Points on a hilly landscape, in no order, each with its height.
A ball rolls from a point to the lowest of its 2 nearest points, and stops where none of them is lower. Distance is the straight distance between rows; heights are no part of it.
metim: [ 30   4  -9  37  32  -8  14 -39  33   5  28   1   9 -16  -8 -18  -9  -8
 -21 -19   0  15  20 -20 -36 -13  83   9 -26  18  -1  20  28 -28  17  -1
 -21  11 -33  23  17   1  42  -4]  height 340
gili: [ 23 -21  -2 -10  23   0  11  -8  22   9 -19  10  45 -10 -26  27   6  -7
   2 -10  -3  20 -33  22 -29  -4   9   7   0  12  17  -9   2   5   4 -27
   8  -9  -7  19  -2   0 -31   7]  height 294
bimen: [ 17   4 -11   4  15 -25  24 -10  46  -4  12  25  13  -2  10 -20 -11  33
  27  10  34   2  44  20   1  -6  53  29 -10   2 -10   4 -14 -45 -18  -3
 -71  -2  17  -7  46 -13  37   6]  height 435
Gikir: [ -2  36  31  -3 -31  25 -21  -2 -28  20  -7   0 -13 -15   7  15  54 -21
  28   1 -41  31   9  -5 -11  -5  -3 -28   9 -18 -40   9  -2   2 -10  20
  41  14  -6  -1 -54  43 -55   1]  height 624
zita: [-38 -27  13 -26 -21  15  25  35 -15  21  -2  15 -10 -26  41   3 -10   8
   6   8 -30 -22   5 -15  43 -22 -36 -11  36  -4  -5  16  -4   8   5   4
  11  19 -10 -13 -33  21 -29  -3]  height 171
forel: [ -2  21   2   7  -3 -14   6  15   8 -27   8 -20 -20  29  -8  -4 -27 -21
 -36  24  -3  -7   4  -2  -1  25 -11 -11 -31  25  17  13 -17  -8  -5   5
 -43   1  17 -14  12  -8  20  -3]  height 193
moguk: [-34 -16  28  -7 -34  19  28  26 -21  17 -20  -8 -23  -6  27   7   3 -34
  -5  35 -43 -14 -15   4  37 -17 -45 -18  22   6  -6  14   6   9  26  22
  16  11 -19 -11 -47   4 -21 -20]  height 223
Mil: [ -2 -58   4  11  -3  22  19 -12  30  50  -1  31  31 -23  10  24  40 -11
   8 -16 -33  19 -26   1  -2 -41 -17  15  48  12 -27  14  33  25  10   5
  16   9 -35   8 -23   2 -41  -8]  height 173
Bidi: [ 23  -6 -17 -10 -18   5   8 -17  27  16 -28  12   9   9 -17   2  26 -12
  34  22   5  24 -17  36  -4   8   2  14  13  13  -4  19 -17  -4  -5  14
 -39  14  17   9  25  -6   7   1]  height 395
Turer: [ -7 -33  13 -11 -30  24  23   8  20  45 -22  37  14 -15  14  13  22  -2
  25  -2 -13  14 -30  12   9 -24 -25  30  42 -10 -18  17   5   2   4   7
  20   4 -15   5 -23  -5 -34 -23]  height 114
pinan: [  0 -19  27 -39  17   3  34  17  22  13 -26   3  21 -11 -18  40  -6  -8
   1 -24  15  -3 -42  25 -23   9  -1  16 -28  14  15  -9  16 -22  -9 -36
   1  10 -12  26 -13 -14 -20 -24]  height 265
ded: [-26  -5  10 -13 -24   3   7   8 -23   4 -25  -3  -1   9  13   4 -11   5
  14   0  22  -3 -11   6  28  -5 -39  18   6 -34   6 -22  -3 -32   4  -7
  48 -31  16  -2 -35 -33 -25 -22]  height 225
bolav: [  0  21   0  17  -7 -40 -32  14   9 -49  32 -10 -18  -3  14  -2 -11  12
 -16 -12   7 -31  30 -40   0  22  16  -7 -31  -8 -11  26  -9 -30 -41   7
  -6  11  28 -24  19  13  -1 -19]  height 338
nalo: [-11  13   9  16 -44 -26  -7   1  11 -11  12 -11 -27 -18  36 -13  15   0
   8   4   5 -16  16 -27   0  15  29  19  -4 -13 -11  47   5 -43 -16  21
 -15  34  15 -12  10 -13  34 -38]  height 437
nof: [  1  21  24   5 -48 -12 -17  14  -1 -11  16  -5 -23 -34  17  -1  38  -1
  -3   3  -7  -8  15 -36 -28  26  31   2  -7 -15 -23  59   2 -38 -35   5
   0  31   7  -3 -17  28  -2 -32]  height 454
Tivab: [ 11  -5 -26   2 -31   1 -34  -8 -31  11 -19  23   6  14   9 -28  25  31
  47  46  -1  13 -11  12  52 -10 -41  10  58 -36   3   1 -28  56  16  25
   9 -38  20 -14   0   7 -26  29]  height 364
fanu: [  5  -3  17  16  -1  14  14   7  10  23  16   5 -12 -22   8  -2 -16 -10
 -22  -3 -32   5  -1 -26 -10 -20  23   6  -9  14   4  25  25   3  17 -10
  11  10 -33   7 -29   9   9 -24]  height 295
gafu: [ 60  19  -9  21 -18 -17 -20   7  30  13 -21   7  18  13 -48  -3  16   5
  12  59   3  44 -17  32 -25  22  15  16  26 -13  19   9 -30  16  24 -15
 -14 -47   7  12  11  -3 -26  12]  height 304
mazo: [ -6   8 -12  11  64   4  13 -21   8 -24  22  -3   6  16 -12 -13 -36   2
 -12 -50  18 -16  27 -10  -7   1  41 -10 -49  27   9 -22  22  -8  -9 -15
 -24  16 -28  19  33   8  53  32]  height 245
Sazo: [-21 -19  14 -34  29   6  20  25 -18   2  -2   9   3 -23  31   6 -28  20
 -12 -54  -1 -37  12 -22  14 -16  -6  -3 -10  -5   8 -12  14 -12 -18 -18
  34  13 -26   4  -6  16 -10  -2]  height 267
fiki: [-35   8 -27 -19   0   7 -29 -19 -34 -25  11 -28 -14  13  11  -1   4  16
  -1 -34  21 -25  26 -11  25  17 -34 -42   4 -17 -25 -34  -7  10 -21  32
  13  25  33 -20  24  23   1  20]  height 226
vuz: [-48  16   0 -13  36   2 -38 -31 -20   3  -2 -26  10  19 -36  17  13   8
  -6 -50  31  -8  -6   9  -7   7 -16 -43 -43 -22 -16 -55  28  13 -11  -7
  52  11 -14  15 -14   0 -15  -7]  height 372
zege: [ -2  -4 -20  13 -11  -7  10  36   5   9  23   5 -24  -8  21 -18 -19   9
 -22  47 -35 -17  24 -27  38  -7 -23 -13  35  -1  11  54 -28  36  15   5
 -42   4 -14 -15  -1  31   7   8]  height 279
nudab: [-41  -9  -1 -31  26 -13  -4  23 -32 -15   0 -19  -6  -5  17  18 -24  23
  -9 -52  11 -27   8 -16  24   3 -30 -23 -26 -21   7 -28  -1  -3 -25 -22
  41  -4  -1 -16  -5  13 -41  24]  height 210
kome: [  5  32  -1   5 -30  12 -44 -14 -28   8   6  -4 -13 -13   3  -4  52  -1
  39 -14 -17  19  14 -12 -19  13   6 -21  10 -31 -47  24 -17 -10 -32  22
  42  27  21  -4 -23  51 -38   2]  height 631
benuk: [ -1  10  17  -4  15   1  -7   9 -38   7  -1  -7  15 -23 -17   7   3  18
   3 -22 -32  25   7   8   1 -27  -9 -17  -3 -15  -2 -32  -7  19   6 -18
  68 -27  -1  -3 -36  28 -62  29]  height 309
vono: [  6  36  16   3  -2 -31 -21   8  13 -36  13 -23 -19  10   1  -5 -10   6
 -19   1  33 -23   7 -19 -24  25  13  14 -48  -7   5   7   2 -37 -33  -9
  -7  -2  18   1  18 -14  10 -34]  height 311
Mumug: [ 20 -27 -26   7  19  -2  35  -5  46  33   4  32  12  -1   8  -9 -10  28
  27   9  16   3  25  14  17 -28  39  31  26   5  -2   5 -11 -13  -3 -11
 -56  -9   4   3  41  -4  34   5]  height 443
Kipib: [ 14  54  49   4  -9 -10 -27  12 -26  12  41 -10 -32 -30  12  -7  14  -8
 -30 -14 -16   0  23 -36 -52   0  47 -13 -38 -11 -15  11  24 -13  -3 -33
  53   1 -25  15 -45   3 -17 -18]  height 520
dige: [ -1   4   3 -13  40   7  -5  11 -14 -36   7 -26   8   5 -38  13   1 -21
 -31   4 -21   0  -5   9 -11  22  -2 -44 -33  32  20  -3  -1  42   8 -16
 -22  12  -9  -1  13  36 -19  35]  height 110
kav: [ -6 -36  -9  -2  36  -1  32  19  -9   8 -23  12  13   9  -9   3 -47   9
  -1   0   5  -3   0  23  16 -14 -15  19  12   2  54 -35  -6  28  16 -15
  -4 -36 -18  -1  26 -18  12  31]  height 310
tobok: [ -3   7 -13  -5  25  20 -12  -6 -11 -20  32 -16   9 -23  -6  11  17  -3
 -11 -39 -14 -14  13 -27 -17   6  21 -25 -29   1 -17   8   9   0 -18  -4
   5  44 -12  10  -2  44  -9   6]  height 131
dezug: [ -3 -17 -12 -14  61   9  14   2 -15 -15 -14   0  19   2 -21   7 -33   6
  -9 -31  -5 -10   2  12   8  -8   7 -14  -5  18  42 -41   3  30   8 -25
  -5 -13 -17   1  32  14   0  49]  height 329
Zok: [ 15  10 -39  36 -25  19 -14 -58  13  21  -8  29  -8  22  -2 -30  35  -8
  29  38   2  25   6  14  10 -13  -6  12  53  13 -14  -3 -17  30  25  53
 -52  -3   5  -5  23  -8  54  17]  height 266
zutig: [-23   3  -5  26  20  23 -27 -55  -4  -7 -11 -13  16  28 -39   7  27 -37
 -14 -14   5  16 -31  24 -30   9 -18 -23 -11  27 -15 -59  31  28  27  21
  28  -4  -8  12  -4 -21  13  13]  height 303
sug: [ -4   4   1  19  -5   8  -4 -44  16  12  10  -6  -5   2 -10  -2  12 -29
   1 -26   6  14 -22  -4 -47   1  20   7 -22  13 -16  -8  39 -18  15  14
   9  25 -14  23  -5 -28  20 -31]  height 578
vame: [  8 -31   6  -3 -48   4  17  20  31  50 -12  42  -2 -21  31  -4  27   2
  39  15 -19  -1 -16  -4  25 -20   1  36  42 -23 -20  53  -4 -18 -12   6
 -13  26 -12  12 -20   3   1 -40]  height 172
Tok: [  7  19 -22  18 -28 -23 -42  -3  -6 -44  17  -8  -8  -8   7 -19   6   7
  -1   2  -5 -17  24 -30  11  36  -6 -22  15 -17 -24  39 -22  -4 -34  26
  -7  16  40 -30  23  24  -6  11]  height 361
Poza: [ -3 -37  -6  -9  19  25  35   3   2  11   6   6  24 -26   2  19  20   1
  14 -12 -24  -3  -4   2   7  -9   0  -9  16  18   0  23   7  13  -5  -4
 -17  32 -19  10   1  31 -16  12]  height 165
Pon: [-28 -18  -4 -42  -6 -11   0  16 -27 -39 -25 -12  -2  35   3   2   0 -21
   7  14  14 -32  -3  20  49   9 -67 -29  11  16  14 -26 -27  17  -7  14
 -47   4  38 -30  15 -33  19  28]  height 157
Rir: [  6  -4 -18  -1  23 -22  16  23  24 -43  21  10  -4   7  14 -17 -38  11
  -4  -9  12 -32  39 -16  28  -5  20  -2 -10   7  10  11 -17  -5 -28  -3
 -59 -17  17 -29  41  -9  28  26]  height 19
gaz: [ 64   0 -23  10   9  -1 -31 -10  16  -5 -11  11  36   3 -44   2  17  32
  24  13  20  46 -19  26 -19   8  27  16  29 -22  23 -18 -26  13  13 -15
  -6 -44  23   3  35   0 -30  27]  height 314
zotom: [ 23  -6  10 -14 -19 -17  11  45  17  20  -1  24  14 -16  20  -2 -10  37
  13  17   6  -4  -7   4   7  -3   6  43  21 -30  12   9 -15 -20  -8 -26
  22 -29   4  13 -14  -1 -27 -24]  height 233
Somom: [ 40 -17   0 -13   2 -23  19  33  40   8 -12  23  38 -16  14  15   0  39
  17 -13  21  -5 -11  18 -10  -3  42  40   2 -16  15  11  -9 -40 -20 -26
 -11 -20   6  20  17 -13  -8 -26]  height 191
nivu: [ 42  30  -2   5  -6 -22  14   4  35 -21  -3   1  -2  26 -18  -8 -13  -2
   8  29  28  22   6  39 -17  24  22  17 -20  19   6   3 -21 -32 -11  -5
 -60 -15  35  -9  38 -23  36   4]  height 414
duv: [  5  23 -34  25 -28  15 -16 -44  -4 -14   0   2 -12  33 -11 -25  11 -11
  11  26  11  12  12  12   5  14 -11  -9  17  26 -13  -6 -26   9  11  45
 -46   7  32 -12  33 -10  61  23]  height 252
tisuk: [  0 -18  -3  27 -34  29 -22 -45   2  40  -8  16  -8   5  20  -4  43 -27
  21  -6  -6  34 -25 -12 -13 -21   1  18  38 -15 -46  12  25  -1  16  61
  26  23  -1  -7 -23 -13  -9 -19]  height 458
sevu: [ -2  46  29   5   2 -24 -21  23 -16  -7  21 -25 -22  -3   5   3 -10  -1
 -32 -14   6 -11  13 -31 -34  14  18  -6 -42  -2  -1  -4  10 -28 -14 -26
  45 -17 -17   1 -29  -2 -11 -34]  height 548
sib: [ 15  17  20  15  12 -15  16  35  -6   3  24  -5 -21 -20  32  -6 -29   0
 -56  -2 -27 -17  22 -45 -17  -8  39  -2 -17  10  17  36  18  -5   3 -20
   1  -5 -39   3 -20  15  16 -14]  height 272
kifop: [-16  -7  -1 -25  -6   8  -7  10 -31   0 -15   3  13 -12   3  -1  11  28
  24  -6 -12  11   0  16  34 -16 -27 -12  26 -21  -1 -20 -22  17   1  -2
  42 -16  17 -22 -20  19 -58  30]  height 334
revi: [ 36  -8 -12  -3   7  -2 -16 -20   8  -4 -15   6  30   2 -28  10   7  19
  22  -8  20  25 -22  23 -31   8  11  17   3 -11  22 -33  -2  -7   6 -17
  28 -29  19  11  22 -24 -18   7]  height 316
von: [-30 -11  11 -13  25  17   5   2 -25  12  24  -8  -3 -28  20  16  -6  10
 -13 -72  -6 -26  10 -33  -4 -19  10 -14 -27  -6 -23  -8  41 -11 -12 -16
  49  35 -42  14 -29  21  -8 -17]  height 315
zokov: [ 12 -19 -22   5 -37   8   2 -10  25  39 -27  31   5   3   5  -3  43 -13
  48  34 -17  14 -23  14  10  -1  -9  19  41  -9 -24  44 -14  15  -4  25
 -30  15   6  11   2   2   0 -19]  height 404
Sul: [  5  -2 -11  34 -34  24 -33 -40  -7  25 -16  13  -8  20  10 -13  24 -12
  18  25  -2  27 -22  -2   4 -20 -17  14  47 -20 -27 -13   6  21  30  51
  39 -27   2  -8 -31 -17  -8 -11]  height 471
fitep: [-12  26  -1  14   8  18  -6 -40  -4 -24  -5 -23  -7  31 -43  14  19 -38
 -17  10  10  10 -26  22 -22  15 -10 -31 -39  38  -5 -32  10  11  21  19
 -17  11  -6  12  11 -11  35   1]  height 280
fot: [ -9   3  27  -3   8  18  10   8 -31  24  37   1 -13 -41  32  -2   0  -1
 -23 -50 -36   0  17 -45 -18 -25  35 -22 -11   6 -21  13  45   5   7 -19
  43  24 -47   2 -47  25  -8   1]  height 360
leg: [-16  16 -12  11 -21   5   5 -12  -4 -14  -4 -21 -24  25   8 -13 -14 -25
 -15  29   0 -12  15   3  22  12 -30 -23   6  18   4   0 -13  14   9  38
 -43  11  19 -19  16  -9  36   9]  height 227
topu: [ -3   4 -22   4  -1  -3  27  10  13  -1   5   4 -24  27  -2 -30 -25 -18
 -13  52  -4  -3  32   6  38  -3 -16 -13  19  27   3  18 -27  20  11  17
 -82   0   8 -22  18 -10  44  29]  height 249
bova: [ -4  20   5  20  30  13 -39 -49  -8   1   7 -12  13  13 -41   8   6 -19
 -13 -33  -6  16 -13   9 -41   1   8 -31 -33   9  -8 -46  22  25  18  -8
  50 -13 -20  21  -6   5 -12  15]  height 330
Dok: [-16   8   1  -5 -29   8   8  10  -9  -6 -20  -8 -13  15  11  -3 -18 -14
  -3  30   5 -11 -17   0  17   8 -41   6   4  -6  10  -3 -18  -6   5  16
  12 -11  15  -5 -17 -20   1 -17]  height 190
givo: [ -8   8  -6  10  36   4  -4 -23 -21 -16  -4 -11  12  24 -22  -6 -29  -6
 -21 -15   1  11  -1  12  -3   5  -9 -12  -7  26  29 -62   5  37  21  -5
  17 -10 -18  -2  16   2  21  34]  height 300
lor: [-28 -54 -20 -31   9  22  43  13   0  18  -6  24  12 -26  25   8   6  16
  25  -6 -19 -25   7  -7  40 -34 -16   0  47   2  -2  23  -3  20  -1   0
 -23  32 -15   0  -3  23 -11  -2]  height 111
Bazem: [ 10  15   7  16  21  -3  25   9  19   5 -12 -12 -10  25 -16   6 -36 -31
 -30  39   1  12  -6  19 -11   9   7   2 -26  40  19   5 -10   2  17 -10
 -33 -19 -15   9   9 -14  39  -1]  height 232
subuk: [ -2  15  15  24 -14 -10 -13 -35  18 -12   7  -7 -10  -7   9 -13   4   4
  -2 -22  33  -6  -5 -12 -27   5  44  32 -28 -10  -9  -6  21 -43  -1   7
  19  15  -1  17  15 -29  36 -48]  height 570
zabid: [ 38  19  16  10  26 -18   1  40   8  -8   9   0   1  -4  -1  -3 -38  11
 -36  18 -15  -2  14 -27 -21  -4  27  10 -11  -1  26  19  -7  -2   0 -30
  11 -41 -23   8  -6  23  -8  -1]  height 189
ziben: [ -9   2 -11  -8  28 -12   7   9   2 -43   5  -5  -4  23  -8   1 -31   2
  -6 -16  26 -20  22   2  18  14 -17 -14 -27  21  13 -10  -5  -4 -26 -10
 -48   4  33 -18  50 -17  26  35]  height 122
Seli: [ -1  -7  20 -10 -13  -1  27  29  24   6 -21  -1 -15   7  21   1 -31  -4
  -9  14  13 -13 -15   9   3  -1 -10  39  -4   4  12   2  -4 -34  12  -3
   8 -11  -7  12 -16 -34  17 -42]  height 132
vusa: [ 34  17 -19  10 -27  -5 -30  -2   6   6 -15   7   7   5 -21 -14  23  13
  16  43  -8  30  -4  11  -2  15  -2   8  39 -17   5  21 -35  27  11   4
  -7 -15  23  -3  19  25 -17  11]  height 292
rasi: [ -4  23   7  -9   2 -23 -18   0   8 -35  -4 -22  -8  35 -21  10  -8  10
  -2  -7  61 -20 -10   8 -17  39  -4  21 -47  -8  10 -27  -1 -34 -35 -16
  16 -21  28   8  18 -37   5 -23]  height 286
gimap: [ 15 -31  -2  26   6  24  15 -22  27  35  27  20  14 -34   9  13  22 -12
 -11 -13 -32  23  -2 -18 -24 -28  23  15  25   7 -19  32  36   9  11  -3
   9  23 -33  14 -30  16 -14 -11]  height 235
veb: [-28  -4   6 -36   7 -14  -7  19 -14 -31 -10 -20  -8   4  -6  21   0  14
  -3 -25  27 -33  -3   4  13  17 -36 -10 -23  -8   2  -9  -5  -9 -29 -16
   6  11  24 -15   9   2 -22   3]  height 158
rit: [-11 -35   5  23 -10  26  -4 -36  -1  42   8   9  -4 -12  21 -10   7 -22
  -6 -31 -14  17 -25 -18  -9 -40  -2  15  29   2 -40  -2  43   9  34  31
  41  11 -25   1 -18 -18  -9 -14]  height 441
femu: [-29   8 -11 -12  13  -2 -28 -19 -57 -43  -9 -23   7  30 -19   6   2  13
   1  -8  33  -7  -7  19  23  26 -40 -22  -8 -12  23 -65  -4  18   5   1
  14 -32  31 -19   6 -20  -5  44]  height 251
fam: [ 18 -24   5 -37  -9   1  29  24  32  21 -23  13  28 -14   4  30   5  10
  27  -6  11  -4 -24  34  -7   0   1  22   2   3   7  12  -4 -27 -20 -15
 -21  15  11  16   6 -18 -17 -24]  height 231
toged: [ 10  -2   5  33  -1  24 -19 -41  13  24  28  -1  -2  -7 -13   9  40 -44
 -10 -25 -22  30 -22 -26 -65  -2  30  -9 -15   8 -26   7  40   4  19  12
  19  30 -25  22 -25  -4  -1  -6]  height 589
fem: [-12 -33   6 -27  15   5  16  15 -17  -6 -29   0  31 -14 -12  24  22   2
  17   7 -28  -6 -21  21  11 -10 -20 -12  16  14  16  -9   2  35  10  -8
   1  15   0  -9  -2  25 -37  28]  height 212
tole: [-13 -20   3  16  14  20   0 -27 -19  33  27  -1  -7 -19  18   0  -1 -12
 -19 -51 -40   5   0 -32 -12 -24  22 -19   3  11 -22 -11  45  22  32   9
  42  26 -42   0 -21  10   1   3]  height 415
Fasab: [ -3 -33  13  -7 -22   9  47  31  23  41   3  29 -16 -26  33  -5  -8  -3
   5   5 -13 -16  -5  -2  23 -31   4  36  27  -1 -11  34  11 -14  14   8
 -22  14 -26  15 -16 -21  16 -54]  height 215
pega: [-23  15  -1   6  26 -10 -29 -26 -44 -29   4 -26  -6  41 -32  -6 -24   4
 -19 -16  35   3   2   9  -3  25 -18 -15 -34   5  27 -71   9  14   8  -8
  44 -33  -3   7   7 -13   3  30]  height 273
sedip: [-27   1 -36  -4  15  22 -26 -31 -23 -24  23 -20   4 -16   0   6  22  16
   4 -45  -5 -16  21 -28   6  11  -2 -33   4   0 -34  -8   2  17 -15  26
   8  44   6 -11  17  47   0  22]  height 201
Garal: [  7   3 -11  22  35  -1  -6 -45  13  -8  23   5   7  -6  -2 -14 -11   7
  -3 -52  11  -3  14 -15 -28  -1  53   2 -26  16  -5 -14  32 -15   0  -6
   8  17 -19  23  30  -7  37   2]  height 302
fev: [-11   2 -19 -23 -34  -1 -25   1 -39  -1 -36  -6   6   6  18 -13  21  12
  40  17   1  -1  -4   5  52   9 -45  -6  40 -36 -12  -1 -26  16  -9  32
  20 -11  36 -26 -12   8 -30  26]  height 351
Buf: [-18 -25  10 -53   8 -15   0  39 -20 -29 -19 -16   6  10  -4  21  -4  -5
  15  -3   6 -28 -18  17  28  16 -49 -20  -5  12  20  12 -20  16 -23 -13
 -37  17  42 -25  20  -3 -15  23]  height 94
vegu: [ 28   8   3  37   4 -19  17   7  42  13  10  13 -14   1  17 -15 -24  18
 -18  31  14   4  15  -8  -3 -13  53  35  -1   0   8  29   6 -25  17   2
 -35 -21 -17   4  13 -11  45 -31]  height 413
bukop: [ 46  11  -9  20  -7 -17  18  -5  53  23  -6   9   3  14 -20  -7 -11   7
   7  40  21  29  -3  28 -16  -5  34  26   6   7   3  14 -17 -17   9   0
 -38 -28  10  15  19 -15  32 -11]  height 405
rifo: [ 16  -6 -24  -8 -23 -29 -27  27  -1 -26   0   6  -3   4  -2 -26  -9  10
  12  23 -13 -10  20  -9  31  14 -25 -15  35 -12  -6  40 -38  19 -26  10
 -34  -8  43 -33  38  19  -5  25]  height 374
Domum: [ 11  -3 -41  21 -16  12 -18 -16   1  19  -4  14 -10   9   1 -30  15   8
  15  37   1  10   6   1  24 -13 -14   3  53   5   2   6 -24  36  23  28
 -21 -10   6  -8  16   6  19  12]  height 278
furu: [-13 -19  11  -8  -1   6  42  35  16  15  -5   8 -27  -5  27  -1 -38 -16
 -19  28 -15 -24  -2  -7  19 -13 -13  12   7   9  13  26   1  -9  18   1
 -25   8 -18   3  -6 -12  17 -35]  height 192
kul: [-27   8   5 -34   0  -9 -17  -9 -19 -19 -18 -21   1  29 -26  12   8  10
   9 -16  68  -3 -31  27   7  35 -33   8 -33 -28  10 -46  15 -24 -20 -14
  16 -17  30   8  -6 -40   1 -19]  height 268
Togiv: [  6 -18 -19  17  26  -3  20   9  22  12  14  25  -9  -9  21 -22 -34  33
  -1  -3   3 -14  31 -20  20 -33  20  19  26   1  13  11  -3   1  13  -7
 -22 -12 -17   8  33   4  34   2]  height 451
ber: [ -6  11  10 -12   8   9   1  18 -16 -18   1 -16   7 -12 -19  19  16 -11
 -11  15 -29   1 -12   4  -9  12 -18 -26 -12   9  -5   5 -11  22  -1 -15
   8  15   2  -9 -14  39 -41  16]  height 178
Fene: [-13  40  16  11  -6 -20 -32 -13  -7 -14  18 -21 -20   7  17  -8  -8  16
  -6 -25  37  -9   8 -27 -26   8  30  21 -33 -25  -7 -28  29 -43 -11 -18
  59 -16  -1  11 -10 -25  10 -49]  height 561
bef: [ 22  26 -13   6  -8 -27 -12 -24  32 -28   0   3   6   9  -2 -11  10  17
  21   4  32   3  23  15 -10  30  36  22 -24   0 -12  10 -14 -45 -31   5
 -50   7  36  -1  45 -16  33  -2]  height 424
lopa: [-37 -27   2 -27  -6 -11  10   8 -53 -29 -31 -10   6  27  -1  -2 -17  -7
  -3  26  18 -24 -11  32  42   6 -69 -20  14  -1  33 -49 -12  15  21  16
 -10 -20  20 -22 -13 -43   4  19]  height 194
daga: [-31  -7 -11 -12  -3  -9  -4   7 -45 -23  -5 -14  -4  10   4  -7 -27  14
  -7  13  10 -17  11   4  45   2 -55 -22  15 -14  26 -43 -17  23  13  13
  24 -25  20 -28  -7  -9 -20  46]  height 222
Kadu: [ 13   8   8   7   4  22  -4  11 -21   3  46  -9  -7 -40  14   2  12  -9
 -28 -16 -41   0  24 -35 -25  -3  30 -35 -11   3 -11  29  18  16  -5 -12
  15  36 -31   4 -37  55 -14   5]  height 260
niv: [  3  -4  32  16 -30  34  -5 -10 -13  34  13   4 -11 -29   8  15  54 -41
   4   4 -50  36 -17 -13 -36 -15  15 -17   9  -4 -37  26  24  10   1  15
  22  37 -19   5 -62  25 -35 -13]  height 614
Fede: [ -4  10 -12   1  46   7  12 -16   4 -32  18 -24   0  17 -29   8 -17 -13
 -22 -13   0  -2  15  -3 -10   8  18 -36 -45  31   8   1   6  11  -5 -11
 -31  26 -15   6  27  21  28  21]  height 181
nama: [-12 -20  19  -2 -15   9  27  31  -1  28 -26  18  -4  -9   5   8 -16 -17
 -18  35 -33   2 -23   8  16 -21 -33   8  18   6  16   2  -2  21  32  -3
  19 -18 -25   0 -39  -9 -24 -21]  height 262
Vopub: [  7 -27  16  -5   7 -10  18  29  -1  17 -23   9  14   4 -12  13 -21  11
  -1  29  -9   7 -26  28  11 -11 -23  23  15 -11  45 -16 -13  16  20 -25
  17 -40  -4   7 -13 -20 -15   2]  height 289
mopab: [  8  13  30  10  -1  27 -19 -15  -6  33  15   2   5 -16  -9  20  35 -35
  -8 -21 -35  21 -13  -5 -51 -15   5 -16 -17   6 -28  -1  28   1   3 -15
  51  10 -22  20 -48   9 -37  -6]  height 602
Supu: [ 13 -11 -23   6  -7 -17  25  18  24  14  14   5 -19   4 -11 -21  -1  -8
  -6  61 -23   4  25  -2  37  -5  -3  -5  21   6  -7  66 -32  22   3   1
 -84   5   3 -10  17  32  19  21]  height 263
Lugos: [-27   4 -30 -12  13  11  -4 -20 -14 -41  -1 -10   2  20   2  -7 -14  10
   9 -22  30 -19  21   2  19   5 -29 -17  14   4   4 -39  -8  18  -8  16
 -15   9  24 -23  40 -10  30  35]  height 186
Gumu: [ 27  41  46   1 -35   0 -22  18 -16  -2  38   6  -7 -47  13  -6  38  -6
 -21   4 -19   0  21 -35 -50   5  44 -13 -28 -20 -26  38   8 -28 -25 -23
  20  15  -7  12 -39  32 -18 -25]  height 482
Seme: [ 28   7  14   1  35 -28  11  48  19  -5  -8   9  20   2   4   6 -40  19
 -23   1  17  -1   3   2  -5   4  27  31 -19  -8  38  -5  -7 -20  -6 -31
   5 -47 -10   9  10 -16  -4  -8]  height 123
fupar: [-28  20  10   2   9   8 -25 -25 -25  11  -4 -13   5   4 -12  13   0  -4
  -5 -23  -1   8  -9   1 -10   3 -18 -15 -24  -9 -10 -44  10   4  17   1
  64 -18  -6   6 -27  -9 -20  -5]  height 356
zal: [ 10   8   3  19 -33 -21  16  -6  45   2   8   3 -11  -6  18 -20   1   4
   8  35  16   5  15   0  -1   5  48  35 -14   2 -10  37   0 -53  -5  20
 -51  19  12   0  19 -31  55 -39]  height 425
kiz: [ 16   9  20 -14   0   2  12  26  -7   8  -4   8  16 -22   7   4  -7  17
  -6  -5 -19   6  -3  -3  -2 -16   1   9  11 -10   8   2  -6   0  -2 -36
  34 -17  -8   0 -25  16 -39   5]  height 271
mozoz: [ 15  -3 -20 -19 -26 -12  -8  13   8  -6 -22   4   0  19   4 -21  17  -2
  38  38   2   4   1  24  28  22 -19   6  29   2  -1  38 -37  11 -16  14
 -51   8  30 -16  31  -4  17  24]  height 384
Pirun: [-35 -12  14 -26  10  -6   7   3 -38  -4 -17 -24   6  13 -12  18 -20   7
   6 -12  33  -8 -24  25  16  18 -34  11 -30 -25  21 -48   9 -14  -1 -24
  46 -31  13   6 -22 -38 -28 -11]  height 250
pirog: [ 10  25   2   7   8  -2  14 -23  15 -16 -20 -18   2  30 -43  10  -7 -26
  -6  21  19  23 -23  40 -23  22  -5   7 -26  34  21 -31  -5  -8  20  -4
 -30 -16   3  13  17 -31  34   4]  height 259
pef: [ 11 -10   8 -10   3 -24  20  38  25 -13  -4   9   3  16  14   2 -36  19
  -2  12  24 -14   3  16   9   2  -2  28  -7  -7  27   1 -23 -25  -9 -14
 -20 -21  20  -3  26 -23  15  -9]  height 37

Call two points neighbours if one is among the 2 nearest of the other. Go from one point of each pair to the other, from neighbour to neighbour, staying as low as possible. Name the highest point that can't be avoided.
pef and dige | fot
Buf and dige | dezug
pef and bukop | vegu
Turer and pef | Fasab
tobok and Seli | fiki
lor and dige | fem
Somom and forel | revi
